Each row is a point on a tangle of strands that fork, close into loops and nearly touch. The rows are in no order.
(in the rows, 100 means zero)
Points whose rows are less than 97.1 apart are linked; no others are. Some points are linked to none.
q13: 92  112  109  112  93  113  114  99  103  119  118  95  103  107  108  112  116  114  73  103  99  104  112  97  95  88  95  82  110  96  91  116  118  90  122  76  98  90  100  121  88  104  105  92  105  102  92  81  114  80  98  90  74  100  91  116  93  116  113  103  95  108  102  84  128  90  105  84
q341: 81  87  106  119  86  91  151  108  107  109  97  98  99  104  93  135  83  127  73  99  108  127  99  101  81  80  117  129  99  100  109  97  113  58  108  83  108  87  108  119  114  83  110  96  88  105  95  88  107  85  103  80  99  115  100  105  126  99  86  93  127  111  102  96  109  96  90  100
q826: 85  85  88  105  101  93  98  109  103  78  89  88  93  99  74  66  82  80  106  105  97  108  67  88  108  121  98  96  73  117  94  96  86  91  75  102  103  79  102  76  94  90  68  97  110  91  100  114  115  143  106  91  139  68  103  89  109  95  81  116  87  100  116  115  85  75  83  126
q428: 114  80  82  105  92  85  111  112  99  99  70  107  72  103  88  100  78  118  116  95  100  107  70  109  88  106  84  119  95  104  89  89  94  92  88  104  106  90  85  90  97  85  96  89  88  104  105  99  93  108  102  115  104  86  99  85  113  83  94  95  110  119  101  101  87  65  78  107
q59: 103  106  116  90  78  96  78  110  105  98  95  82  118  101  101  53  92  82  100  131  96  80  84  102  100  122  75  116  85  103  111  117  70  119  89  126  95  109  109  65  114  115  77  86  98  104  101  116  116  133  107  92  84  114  82  98  83  99  85  138  118  107  84  120  96  121  97  91
q483: 79  103  120  93  91  89  112  114  101  99  98  79  114  103  99  85  122  85  92  93  97  92  125  112  105  89  120  92  99  102  106  108  103  112  102  94  82  101  114  105  104  98  89  111  101  109  96  95  91  94  90  81  95  98  95  129  84  118  84  109  113  97  92  94  112  127  106  113
q515: 112  92  103  85  104  115  105  110  88  127  82  100  101  107  102  111  101  124  97  89  93  103  98  102  74  89  101  113  98  84  106  81  97  111  104  110  94  95  101  91  119  97  110  97  91  123  102  86  91  108  105  112  95  95  98  87  89  84  111  104  122  94  94  95  99  91  90  91
q471: 92  99  93  84  92  79  91  85  103  91  92  88  98  107  93  83  91  81  122  94  102  102  96  103  117  109  110  102  95  104  105  112  90  110  78  111  101  104  103  98  95  97  87  105  104  97  108  113  92  115  94  98  120  94  107  103  108  95  90  104  96  95  97  109  88  104  100  123
q485: 106  106  98  96  126  123  72  86  75  108  113  99  112  102  108  101  125  91  90  99  87  91  103  81  100  110  112  88  89  89  106  93  104  125  113  126  96  92  96  83  91  119  110  114  131  115  96  107  106  133  107  116  99  95  91  90  82  79  113  111  91  76  96  94  103  102  86  79
q863: 109  101  96  95  124  115  65  69  88  94  132  114  122  98  105  109  117  74  101  112  90  88  91  84  82  116  98  83  84  79  103  93  94  112  110  112  104  93  99  77  88  122  94  103  123  88  86  109  116  125  112  104  101  102  92  87  99  78  115  117  79  60  123  77  101  94  88  73
q530: 101  94  112  109  90  99  92  126  105  99  82  92  107  73  95  50  72  111  98  100  102  92  70  110  77  129  78  94  90  113  95  98  81  101  84  104  94  99  107  80  125  88  68  84  82  103  78  112  120  110  102  89  107  110  105  94  93  106  94  111  102  108  111  117  87  102  85  114
q391: 114  114  106  81  109  106  76  65  93  107  105  110  100  116  96  125  86  93  119  104  115  100  99  85  103  83  108  110  116  76  102  127  91  114  110  115  115  104  91  105  95  107  120  91  98  98  122  108  92  99  97  122  93  117  102  83  111  83  99  90  111  102  105  91  89  110  117  89
q748: 127  114  79  100  122  133  84  84  74  118  98  116  80  92  120  117  113  108  110  84  100  106  110  100  130  121  97  77  124  104  87  83  98  126  98  112  101  97  73  108  91  102  127  118  129  113  95  106  102  96  110  135  120  99  117  93  88  101  123  73  66  104  102  107  88  96  105  98
q37: 116  98  102  111  119  125  86  108  92  84  119  103  116  76  100  90  112  109  87  109  87  94  80  92  75  102  78  93  78  114  91  72  121  96  119  102  94  98  95  81  101  126  85  97  112  101  78  91  114  105  106  104  85  86  85  79  94  93  130  117  71  81  108  105  104  85  73  76
q961: 96  91  123  78  83  101  122  105  99  138  84  79  95  96  116  84  108  111  97  68  78  89  86  111  88  122  120  75  93  84  100  94  83  127  84  104  92  96  104  107  120  85  90  110  111  103  73  115  115  94  108  93  116  110  114  114  89  110  91  100  108  94  103  110  99  114  100  119
q573: 87  78  77  117  111  79  91  96  96  70  83  117  69  110  70  84  62  82  120  111  113  102  74  91  121  95  92  131  84  113  96  94  101  73  80  96  116  87  90  77  87  88  91  95  102  90  134  109  85  132  94  112  122  62  104  83  116  83  76  99  101  104  113  103  79  63  81  113
q808: 113  120  116  86  98  83  89  75  102  94  111  90  103  125  93  98  87  76  113  101  114  97  95  82  115  94  100  120  103  88  105  145  89  127  105  122  114  109  90  97  92  110  104  78  106  90  129  111  107  109  88  104  93  118  101  91  114  105  81  101  128  116  98  103  95  117  120  107
q242: 78  115  96  99  87  97  122  89  112  94  114  89  113  100  98  108  102  91  83  106  91  121  112  96  113  90  134  91  100  115  110  112  111  71  110  85  104  97  117  137  104  94  103  112  97  96  90  95  118  89  102  78  120  99  107  120  121  106  94  87  86  89  94  104  101  116  118  109
q266: 95  94  101  97  89  100  128  131  109  110  84  85  113  95  107  80  126  119  83  93  77  96  85  121  79  108  90  97  83  105  106  80  110  87  97  97  89  97  110  91  110  109  81  105  105  105  86  86  109  101  104  86  87  90  83  101  83  100  107  119  107  89  89  94  107  96  88  88
q992: 101  107  108  90  87  78  78  93  100  86  103  87  110  118  87  78  83  70  113  121  107  91  88  95  106  105  78  124  90  89  107  130  79  120  92  121  100  108  99  70  100  112  90  80  98  90  121  108  111  129  99  95  89  116  89  92  101  100  81  129  131  111  97  101  93  123  110  100
q49: 99  92  88  107  99  90  87  61  100  77  125  122  105  118  86  126  84  81  111  121  113  109  90  98  92  91  99  121  100  87  96  117  93  78  106  97  118  101  98  92  80  105  98  92  90  73  112  102  112  107  105  95  104  111  95  81  132  75  87  101  101  90  131  75  102  85  107  89
q837: 107  115  78  97  89  89  104  114  107  86  89  100  97  112  91  99  92  113  109  114  105  101  93  115  109  95  72  140  100  106  112  118  93  86  96  111  106  108  85  81  95  104  97  83  92  100  122  90  95  110  90  109  81  112  85  95  105  96  91  116  120  108  77  108  98  101  96  88
q423: 97  126  82  103  98  116  122  129  120  94  107  114  96  118  106  130  97  140  95  110  100  97  116  109  113  78  80  132  121  99  124  106  108  62  120  98  107  117  95  99  100  110  115  83  85  100  116  83  90  83  88  102  81  121  87  102  98  111  107  103  124  113  66  108  109  90  117  75
q720: 104  121  116  95  88  107  74  92  103  101  112  87  101  101  112  69  84  81  115  94  92  82  97  97  108  130  89  69  113  97  92  124  78  135  86  114  109  106  94  103  105  110  89  96  105  96  80  126  122  103  101  110  109  125  111  113  95  119  95  102  92  104  104  118  92  133  112  113
q768: 88  83  97  98  113  104  99  111  92  99  84  83  97  92  83  76  89  101  99  99  95  110  83  97  87  107  101  98  78  110  101  76  94  103  77  108  94  87  108  84  124  89  79  106  104  109  97  102  112  138  101  93  137  76  112  80  96  93  98  109  100  87  116  113  82  90  83  121
q847: 95  83  115  95  93  82  96  113  94  99  95  89  99  107  94  84  115  83  107  103  97  80  90  100  86  111  100  98  73  88  97  101  95  118  96  114  94  86  110  76  92  98  76  92  112  107  90  108  110  124  102  94  89  97  88  94  87  94  85  123  121  96  101  83  107  94  86  104
q665: 102  94  101  86  120  105  81  102  84  108  97  97  103  103  115  98  142  80  107  89  92  84  115  98  118  107  120  86  94  93  95  87  101  137  102  112  84  94  100  88  90  111  111  125  129  113  97  107  81  110  103  123  92  93  95  109  75  88  111  102  90  84  84  84  107  101  94  90
q194: 93  68  107  96  87  86  111  116  103  114  61  95  87  77  107  85  84  110  105  79  112  98  92  124  87  105  111  103  98  102  99  82  90  108  80  97  86  107  101  98  122  78  90  104  82  107  92  102  77  88  100  97  109  96  117  111  93  109  92  89  109  110  99  113  92  103  94  123
q970: 72  88  131  104  92  103  119  104  108  134  96  96  102  90  123  124  104  103  71  90  105  100  117  102  92  95  120  73  122  90  100  101  104  104  106  60  80  112  110  126  125  90  110  108  87  99  82  90  88  61  107  83  88  103  117  145  89  128  92  71  99  104  109  98  118  109  119  106
q569: 102  71  85  114  106  79  91  107  96  79  76  120  74  98  77  86  61  102  126  109  111  100  68  95  87  97  74  126  86  99  92  84  93  83  84  105  104  91  91  78  105  81  89  87  83  93  112  104  86  122  99  109  113  86  103  81  112  82  87  99  103  102  114  104  84  75  75  113
q698: 118  93  105  102  82  104  129  99  92  113  108  87  79  110  90  98  104  101  84  85  96  102  83  97  101  110  103  87  84  102  85  112  112  97  112  91  109  78  90  110  62  99  100  81  119  92  94  106  136  110  107  90  93  87  76  89  108  103  102  108  115  126  108  85  111  66  86  109
q611: 80  97  112  105  91  104  122  136  116  101  89  98  111  87  120  93  132  103  76  94  98  85  119  126  97  95  106  89  109  103  110  100  108  98  111  75  73  113  113  101  112  102  88  107  98  103  95  81  87  77  91  76  78  90  96  145  71  131  89  102  107  106  89  100  127  110  113  104
q924: 121  125  99  105  92  114  109  84  102  113  113  98  81  109  126  108  123  98  90  81  92  103  116  90  120  114  100  63  119  101  87  124  108  117  96  93  116  100  86  133  71  106  121  105  124  93  90  113  124  71  106  118  98  102  101  111  97  112  114  78  79  122  92  97  105  104  116  98
q276: 91  79  111  97  100  86  96  91  88  114  99  106  99  95  93  127  100  97  111  96  115  107  124  101  103  77  128  101  113  85  92  88  107  102  101  86  89  104  108  113  109  85  117  104  87  112  111  93  70  78  100  102  92  105  105  109  97  100  101  84  103  94  101  85  110  98  108  103
q711: 109  123  80  98  91  100  126  120  112  92  95  98  92  117  99  114  101  127  94  101  107  106  109  116  119  88  89  134  112  115  113  123  106  82  108  105  110  106  90  96  94  104  111  91  96  100  124  86  95  100  84  105  84  108  88  93  107  104  96  105  126  118  75  113  100  95  109  89
q584: 115  83  92  106  84  96  129  124  101  103  74  104  84  103  88  101  89  133  95  92  86  112  71  111  69  105  78  126  83  100  96  82  100  82  94  101  109  86  91  87  108  86  92  83  83  104  90  90  108  110  102  101  97  94  89  82  106  89  96  103  120  112  107  100  94  74  77  101
q945: 115  103  100  86  100  96  78  85  93  99  87  111  88  113  88  102  56  104  121  106  120  98  88  92  92  81  92  134  109  86  103  116  84  111  97  121  102  108  88  99  110  96  112  83  81  101  129  103  79  111  101  125  100  114  102  83  110  91  95  100  119  107  99  112  81  106  107  100
q442: 117  133  82  88  92  112  114  103  104  111  89  92  94  113  111  99  108  121  97  85  105  109  111  108  123  95  106  104  118  119  112  126  105  111  99  111  108  112  85  109  96  111  119  110  106  101  121  94  101  102  91  111  98  99  99  100  99  103  107  88  110  118  77  117  93  98  120  99
q406: 92  86  110  92  111  104  86  112  96  109  87  103  104  69  96  85  75  115  108  96  109  93  101  109  80  88  101  99  105  98  101  75  98  97  98  104  84  112  111  102  140  90  90  101  70  109  93  93  80  89  94  99  105  100  117  96  96  107  105  91  96  85  106  116  92  116  93  110
q140: 91  108  109  118  101  101  121  84  102  123  129  95  106  113  95  136  118  100  82  105  111  116  116  77  110  81  106  96  112  92  83  117  112  89  121  70  108  83  95  126  73  87  123  100  111  104  110  85  100  81  97  85  75  104  95  106  111  98  110  96  100  117  105  62  128  78  100  86
q165: 99  104  72  107  112  109  75  56  104  78  110  125  119  89  101  128  76  91  108  121  102  120  105  89  95  96  110  100  114  106  108  104  99  80  102  102  124  109  108  115  111  108  110  109  82  85  109  108  105  93  113  106  128  98  122  84  127  82  111  80  66  79  127  111  82  109  114  94
q11: 101  102  121  105  83  106  114  98  97  122  104  85  97  106  113  103  104  109  87  85  92  100  103  103  89  102  112  78  112  86  91  116  104  111  107  81  97  91  100  122  97  104  102  95  108  97  86  101  124  81  102  90  85  110  101  115  96  111  102  97  109  110  105  89  111  99  105  101
q650: 100  77  121  105  88  70  110  122  93  99  88  103  83  115  91  93  92  102  104  110  97  91  87  101  80  106  80  125  70  79  103  97  91  99  97  104  112  82  100  67  100  81  84  78  95  107  98  101  107  123  103  93  83  107  82  79  93  94  72  125  151  112  110  77  107  99  86  100
q916: 123  109  93  98  117  112  88  98  92  93  99  122  101  118  88  119  99  109  107  117  112  95  102  95  94  73  80  139  105  81  105  97  99  98  118  122  102  101  91  73  95  109  119  86  89  111  123  88  65  110  99  130  74  118  80  77  96  76  105  118  118  92  79  92  102  93  96  62
q232: 112  114  97  107  126  123  66  127  105  91  109  92  119  76  120  57  113  105  94  109  94  76  102  107  97  122  77  79  100  133  105  76  103  117  101  114  79  116  100  85  117  131  81  119  112  104  80  106  104  115  97  107  97  90  101  99  75  104  125  109  66  85  83  122  100  116  84  91
q832: 122  108  77  93  113  123  91  95  84  124  87  112  90  94  123  138  120  119  101  83  104  110  124  102  129  105  107  84  128  101  90  89  101  123  98  97  99  105  83  114  94  102  141  119  107  107  109  94  83  74  109  126  102  98  109  101  88  97  122  67  80  112  87  102  94  88  119  90
q661: 106  106  122  112  103  85  150  108  103  118  108  84  85  125  96  123  116  104  77  89  107  110  109  96  107  83  104  125  99  94  94  125  108  93  118  89  110  80  93  99  74  92  113  76  114  102  119  89  105  94  80  89  71  107  83  97  115  108  84  112  145  136  91  82  122  87  94  102
q126: 82  80  122  91  94  95  99  98  97  124  91  101  100  87  117  123  95  103  95  88  112  97  129  106  110  79  135  93  120  94  104  98  110  109  104  77  83  118  108  125  117  85  125  113  79  99  109  92  62  62  101  102  93  102  114  133  94  123  97  68  106  105  101  114  112  112  125  107
q218: 83  88  113  105  96  103  130  136  104  99  79  75  108  85  101  69  114  115  71  98  84  105  86  114  67  109  94  93  73  111  108  76  107  93  88  105  93  85  118  75  126  88  73  102  95  112  82  97  118  112  106  78  108  83  93  90  81  105  94  123  123  102  107  103  98  107  84  108
q632: 104  98  94  84  113  94  65  63  100  98  119  118  115  95  101  116  105  72  131  101  95  92  97  95  87  112  108  81  99  67  98  92  81  111  90  107  106  104  105  94  99  105  97  109  108  81  88  118  102  103  104  101  116  110  112  93  103  80  107  103  77  67  124  81  93  101  104  97
q513: 74  113  105  109  82  101  115  102  121  88  121  93  111  94  112  95  110  88  71  102  93  116  119  96  116  99  124  65  111  118  105  104  111  76  110  75  93  101  117  145  99  94  98  118  94  94  79  100  117  67  103  76  118  96  106  140  106  124  96  81  74  102  93  107  103  129  122  113
q116: 95  108  100  67  105  101  78  93  102  109  86  87  106  87  107  90  108  99  122  90  93  87  123  112  125  90  119  92  104  109  120  87  97  121  78  111  88  125  108  106  108  97  109  136  101  100  110  101  59  100  97  104  119  92  109  122  89  107  105  98  83  80  82  126  98  129  116  116
q755: 95  95  83  136  107  98  102  74  105  71  132  134  107  115  74  135  87  107  105  138  108  120  95  89  85  80  79  127  102  96  97  99  105  54  114  90  120  95  94  95  83  98  107  83  82  71  109  82  105  93  102  90  100  118  83  79  139  80  97  109  89  87  127  88  109  84  95  73
q701: 88  75  99  76  91  71  92  99  107  110  68  92  89  91  100  84  96  92  140  84  108  93  94  115  112  107  116  105  91  97  91  84  88  116  67  101  91  107  108  96  103  83  88  111  99  96  100  114  62  99  99  101  109  91  118  110  96  101  93  99  103  99  90  98  94  96  98  125
q405: 108  122  103  81  93  93  69  76  110  89  114  93  104  107  109  83  94  66  128  103  90  84  103  87  110  122  98  74  102  88  107  130  73  133  77  121  110  115  97  100  99  109  97  102  102  82  90  132  104  100  97  107  116  126  111  110  101  111  88  100  87  95  110  114  90  138  124  118
q518: 105  103  110  101  81  101  94  129  109  96  82  80  118  85  110  44  93  106  97  112  90  83  78  114  84  124  70  105  87  112  105  98  84  109  89  110  90  107  109  69  122  104  67  86  89  108  88  107  117  114  105  91  87  108  88  100  81  105  100  131  108  106  89  118  96  110  92  97
q590: 82  117  83  128  110  114  112  114  110  82  123  123  105  109  85  137  89  133  90  127  109  109  117  90  108  70  80  127  121  106  114  94  116  47  128  81  108  104  99  113  99  98  113  82  82  105  108  75  89  78  89  92  93  118  91  105  110  110  104  99  98  104  86  107  108  89  107  76
q525: 96  96  105  110  101  82  114  68  97  107  127  107  96  109  88  134  112  83  100  99  114  117  117  80  120  91  127  96  105  95  80  119  109  91  115  79  117  91  99  126  64  85  124  105  109  100  113  101  100  89  96  88  92  99  104  93  122  91  97  78  100  117  106  60  112  79  103  103
q918: 100  119  96  97  126  113  54  106  95  89  104  93  111  88  110  63  107  83  109  111  107  77  117  95  114  111  93  89  95  118  111  91  96  130  91  125  86  112  99  85  113  120  94  121  108  107  99  109  88  136  97  112  106  95  99  106  79  101  112  114  80  88  91  117  94  126  90  97
q109: 110  83  109  69  97  103  107  100  92  142  80  91  95  99  105  110  102  112  104  78  84  98  88  107  76  102  111  100  87  73  102  81  88  122  89  111  96  98  107  101  122  88  100  105  103  115  90  101  99  106  112  106  104  101  105  89  96  88  103  100  125  90  106  99  96  96  97  104
q960: 125  129  106  109  82  104  130  77  116  109  123  96  82  112  117  109  117  92  73  91  94  112  120  84  121  105  103  73  109  105  80  136  121  98  110  82  130  91  95  147  52  107  124  101  127  82  103  117  125  70  107  99  92  101  92  103  116  111  116  85  85  134  93  86  111  88  120  95
q330: 93  105  124  104  98  78  135  96  100  104  106  83  98  121  93  112  120  76  86  84  106  114  122  94  117  88  129  107  98  103  94  125  110  100  112  83  102  86  106  114  75  86  101  94  121  103  113  97  97  90  82  78  94  101  100  116  113  113  78  97  127  122  90  81  117  104  105  120
q741: 96  117  95  89  115  110  69  109  95  91  105  95  121  96  104  84  106  91  104  114  104  85  120  101  106  88  100  107  99  105  121  98  106  110  106  118  85  111  104  87  111  121  98  113  96  106  109  94  81  118  94  106  91  96  90  109  81  99  109  116  96  82  83  107  100  130  98  92
q283: 113  86  97  123  115  110  97  124  95  70  104  104  104  76  82  81  101  111  92  113  89  98  79  99  75  96  69  107  73  125  93  68  118  86  110  103  95  92  96  73  105  110  81  93  97  102  92  85  109  110  103  95  90  77  84  71  101  91  114  117  85  87  107  113  103  79  67  82
q412: 100  120  97  91  93  93  96  88  102  92  92  83  97  112  96  87  84  92  106  98  109  104  103  100  119  98  110  113  106  110  111  132  96  111  89  114  107  109  95  105  101  103  101  101  100  101  118  109  110  110  96  102  108  105  103  100  108  103  90  96  108  111  89  115  91  114  112  115
q940: 70  93  119  100  107  108  95  115  114  115  114  101  120  67  114  104  99  108  81  98  95  92  116  100  99  92  113  70  124  101  108  81  109  88  116  67  79  124  118  124  129  102  101  111  72  98  80  88  84  59  98  77  97  99  126  143  81  134  102  65  83  88  105  117  110  122  122  111
q418: 110  94  98  127  92  106  113  118  98  88  104  107  95  92  80  95  77  130  90  111  93  103  75  101  66  93  68  112  92  109  93  87  113  66  109  92  103  90  91  93  106  100  93  72  84  91  88  84  122  98  104  89  86  101  80  83  117  101  107  110  99  101  116  104  102  80  80  85
q308: 112  113  85  101  113  124  92  116  97  107  100  111  107  89  125  115  127  122  88  91  98  98  122  107  112  97  92  78  121  104  101  84  111  102  112  89  83  112  96  114  104  115  116  116  102  106  97  85  92  80  100  104  92  86  103  113  77  111  127  78  75  93  87  106  103  96  109  86
q99: 112  95  87  98  77  95  120  104  107  116  72  98  85  94  122  100  94  121  100  79  101  108  81  122  100  121  104  93  104  114  89  104  97  103  90  93  105  109  90  125  107  99  106  105  98  102  86  106  116  85  114  107  105  100  113  108  106  98  114  77  87  118  87  112  91  83  100  113
q149: 97  104  83  95  95  86  76  63  117  79  111  113  107  88  107  113  76  77  116  118  100  107  114  93  101  105  117  101  104  105  108  119  102  88  93  98  124  116  112  124  105  105  110  117  82  86  96  121  105  88  113  101  120  108  126  101  124  94  102  78  69  90  119  114  89  123  118  105
q625: 106  100  92  112  112  101  84  72  91  80  104  132  93  125  74  123  68  101  118  123  123  102  99  88  102  67  82  144  110  81  101  102  95  90  107  118  105  104  91  82  92  101  119  81  81  96  136  92  68  105  95  124  98  125  87  79  117  82  90  111  110  93  102  91  88  101  107  82
q556: 109  85  127  94  101  69  140  113  100  116  83  92  75  121  95  125  98  105  105  83  114  104  107  103  101  78  110  140  96  86  100  108  94  107  109  96  110  88  93  87  95  80  111  83  100  108  123  100  83  98  85  103  79  108  96  91  107  97  78  105  160  126  93  85  109  95  106  112
q495: 104  109  96  93  93  74  86  102  103  77  96  98  100  115  94  87  91  89  118  121  111  87  93  111  112  95  67  139  89  94  114  114  89  102  96  117  96  110  92  68  95  111  92  81  96  96  124  95  83  118  88  107  77  119  85  96  98  98  85  126  127  104  81  98  105  121  106  88
q554: 112  125  105  102  103  119  80  81  91  107  120  99  86  104  120  98  104  93  105  86  90  90  112  88  114  127  95  61  120  96  90  109  94  128  94  103  111  94  86  117  89  114  109  102  122  96  77  122  125  90  103  121  113  116  112  110  89  121  112  88  74  103  114  102  101  122  111  103
q340: 103  75  127  94  92  65  110  108  97  104  79  103  72  122  85  107  72  100  118  99  114  92  86  98  84  91  92  142  83  76  103  102  83  102  96  107  110  90  97  80  103  78  96  79  93  102  119  108  90  113  93  107  88  113  94  79  108  92  69  108  163  117  104  84  96  105  100  113
q50: 92  102  91  97  118  112  96  127  100  92  101  106  119  79  108  100  126  114  90  104  101  92  119  110  102  90  95  87  109  112  111  68  116  91  111  89  74  115  107  101  115  112  97  119  94  109  97  76  81  88  92  92  95  76  102  116  74  111  120  86  84  83  86  105  104  107  102  93
q80: 122  118  91  102  112  127  80  86  85  112  109  109  83  96  115  104  96  104  110  88  90  101  94  97  109  133  85  76  115  104  85  100  96  121  89  106  105  98  80  109  94  110  105  103  122  98  83  116  129  101  109  126  118  102  108  97  96  106  125  88  64  102  111  114  86  101  100  98
q991: 97  94  76  101  87  88  120  110  121  93  87  119  93  89  122  132  101  114  98  100  114  113  123  113  129  95  115  109  117  124  99  106  117  77  99  81  112  126  104  131  107  93  128  123  80  100  109  97  81  62  112  104  93  93  115  114  107  108  104  60  91  124  74  109  91  85  116  99
q997: 99  89  86  106  107  106  110  91  85  114  95  113  100  99  102  136  108  114  94  91  110  120  116  98  113  85  121  95  120  101  86  86  115  95  109  88  100  99  100  116  95  91  131  113  93  114  112  85  79  79  105  108  99  92  109  93  102  91  110  75  94  107  97  85  99  77  106  91
q353: 84  101  108  96  88  83  123  94  103  91  112  85  111  113  88  105  120  77  95  90  92  114  115  97  111  93  135  92  94  102  104  113  106  93  98  89  100  95  111  118  84  89  97  103  112  96  102  102  104  90  88  79  114  97  100  122  106  107  82  103  103  97  93  86  105  112  108  115
q231: 77  91  104  96  109  97  93  133  115  84  111  105  129  64  103  87  117  101  99  106  101  91  114  118  105  86  102  83  113  112  111  68  110  78  110  78  73  124  124  108  124  98  79  118  75  104  89  83  74  79  86  79  99  83  111  130  82  119  103  84  83  83  93  111  105  123  110  113
q236: 107  119  88  85  97  90  72  60  111  88  110  106  98  99  113  105  88  73  124  106  98  99  113  89  111  113  107  92  109  94  105  127  91  112  82  115  123  116  102  115  97  105  106  109  97  80  97  131  100  93  102  110  116  114  122  102  113  98  100  79  78  94  115  108  94  131  125  108
q751: 101  115  84  92  123  114  69  82  78  86  109  103  115  110  90  97  112  80  96  113  101  97  111  90  114  91  104  107  92  97  113  104  105  106  108  121  100  98  99  75  89  120  105  105  111  104  119  97  90  130  97  110  100  90  90  85  90  79  104  119  99  80  95  93  93  101  94  81
q312: 91  88  113  101  90  96  125  134  109  116  91  91  107  96  117  96  137  108  79  97  81  87  108  120  77  97  102  100  85  88  106  88  112  93  110  88  85  101  117  88  112  107  83  105  103  112  90  82  95  91  100  87  66  95  85  118  74  106  98  119  113  92  89  86  125  101  92  83
q757: 97  80  116  94  104  91  91  112  96  110  102  91  98  103  108  84  130  76  113  86  90  74  98  96  98  127  109  72  84  85  91  89  88  135  97  111  83  91  108  90  93  102  82  110  127  113  75  118  103  111  102  106  97  101  104  108  78  104  94  113  99  85  101  82  109  101  89  106
q226: 105  101  85  110  93  106  117  80  95  94  112  101  85  104  84  102  103  90  88  91  98  112  88  92  113  105  111  89  91  112  84  110  110  86  104  95  112  80  94  115  61  92  101  98  122  87  102  100  128  111  106  90  114  79  94  86  119  96  100  99  93  113  107  92  106  67  89  107
q240: 85  79  84  109  113  89  83  108  99  62  93  103  85  102  66  75  85  70  116  112  103  102  77  90  112  99  98  105  72  122  92  80  103  86  85  92  98  70  98  69  82  90  73  95  111  86  110  103  98  137  93  98  123  55  99  88  105  92  81  112  90  90  119  101  89  73  80  119
q362: 95  92  114  101  88  109  121  111  103  115  98  80  98  91  109  68  105  110  93  78  75  95  67  106  83  138  96  64  92  106  88  84  85  113  76  106  89  92  106  103  114  97  79  102  122  104  63  113  133  108  108  90  129  106  106  99  96  108  108  118  84  91  113  113  85  97  90  117
q872: 111  106  94  104  117  117  81  111  99  92  116  98  115  77  115  78  127  99  93  97  81  86  89  105  89  123  81  70  91  111  88  74  109  107  105  100  84  105  103  96  97  126  83  112  122  97  70  103  111  96  102  103  92  93  95  101  83  106  130  108  58  78  99  106  99  101  83  88
q949: 117  98  85  82  101  93  80  49  106  98  109  121  109  115  98  120  99  76  130  102  97  102  86  97  95  108  101  101  99  80  103  116  80  100  83  110  120  110  93  93  79  109  100  103  105  74  109  116  108  111  105  102  111  104  107  86  121  72  102  102  93  76  117  81  89  86  107  92
q115: 107  100  121  105  78  101  122  112  97  115  94  81  91  110  108  79  108  97  86  81  94  93  88  105  97  117  105  73  100  102  91  120  95  118  101  97  95  85  90  107  84  98  89  90  123  101  87  115  133  103  99  90  99  100  87  110  97  109  94  114  113  125  100  95  108  91  95  113
q450: 107  90  100  89  111  107  68  91  93  110  86  116  99  83  94  96  58  109  118  104  116  95  96  101  76  87  98  114  109  89  100  86  90  103  94  112  90  110  102  108  132  95  103  95  70  101  104  99  76  96  105  116  106  111  115  89  105  96  108  93  92  90  103  117  88  112  94  97
q146: 104  98  74  115  105  110  113  70  94  89  122  123  94  102  81  134  109  89  98  103  108  120  103  91  125  95  115  101  103  109  81  112  108  76  112  92  130  88  96  113  56  92  119  102  110  91  116  92  102  99  103  99  107  84  102  77  124  80  101  81  90  110  105  78  101  60  96  92
q434: 109  97  101  101  112  114  98  111  86  103  93  107  97  114  94  112  106  116  99  108  102  94  104  95  84  82  89  120  102  86  103  91  108  102  118  109  95  94  95  84  103  101  112  89  90  119  110  84  83  109  98  116  76  105  86  85  90  84  105  112  118  93  93  88  109  92  88  77
q773: 101  103  83  109  108  121  95  75  90  99  102  120  109  91  93  129  90  115  96  106  108  124  101  89  94  90  110  101  117  104  95  95  113  79  109  96  110  104  99  119  105  99  120  106  90  103  101  90  97  85  106  107  110  101  114  84  121  83  116  74  75  94  103  96  90  83  104  92
q106: 78  105  111  117  79  100  117  111  114  83  110  88  111  91  110  72  114  84  83  91  90  102  105  103  102  115  115  52  105  112  93  102  99  98  104  82  87  98  112  130  94  95  83  107  98  90  71  108  120  70  101  77  116  104  104  136  100  126  94  97  71  103  103  102  107  118  107  124
q503: 78  113  87  136  116  101  99  103  106  67  137  122  109  111  70  125  79  119  89  142  112  115  110  85  102  74  71  132  113  107  109  97  116  48  128  79  107  91  94  102  92  98  112  77  80  100  106  74  96  87  90  91  95  118  86  99  126  104  99  109  88  95  110  101  113  103  99  77
q630: 84  87  111  95  108  106  122  132  102  109  76  75  103  76  100  73  100  121  76  86  90  107  88  105  72  108  103  91  79  110  107  63  101  106  78  107  88  92  117  90  141  90  80  113  87  119  86  93  108  118  105  85  131  78  109  85  85  109  103  103  112  91  119  123  86  113  81  121

How many points has the smallest loop of links through each point below? Write - if it is on no loop.
q997: 9
q11: 8
q450: 9
q165: 11
q412: 7

A piece is two or more points that can be reached from each other along the links. Count, over all rows, the pieces, the separate loops (a circle has one, a figure eight two, a Y none), the forks (points with three links) and the tips (points with one).
pieces: 3
loops: 6
forks: 10
tips: 4
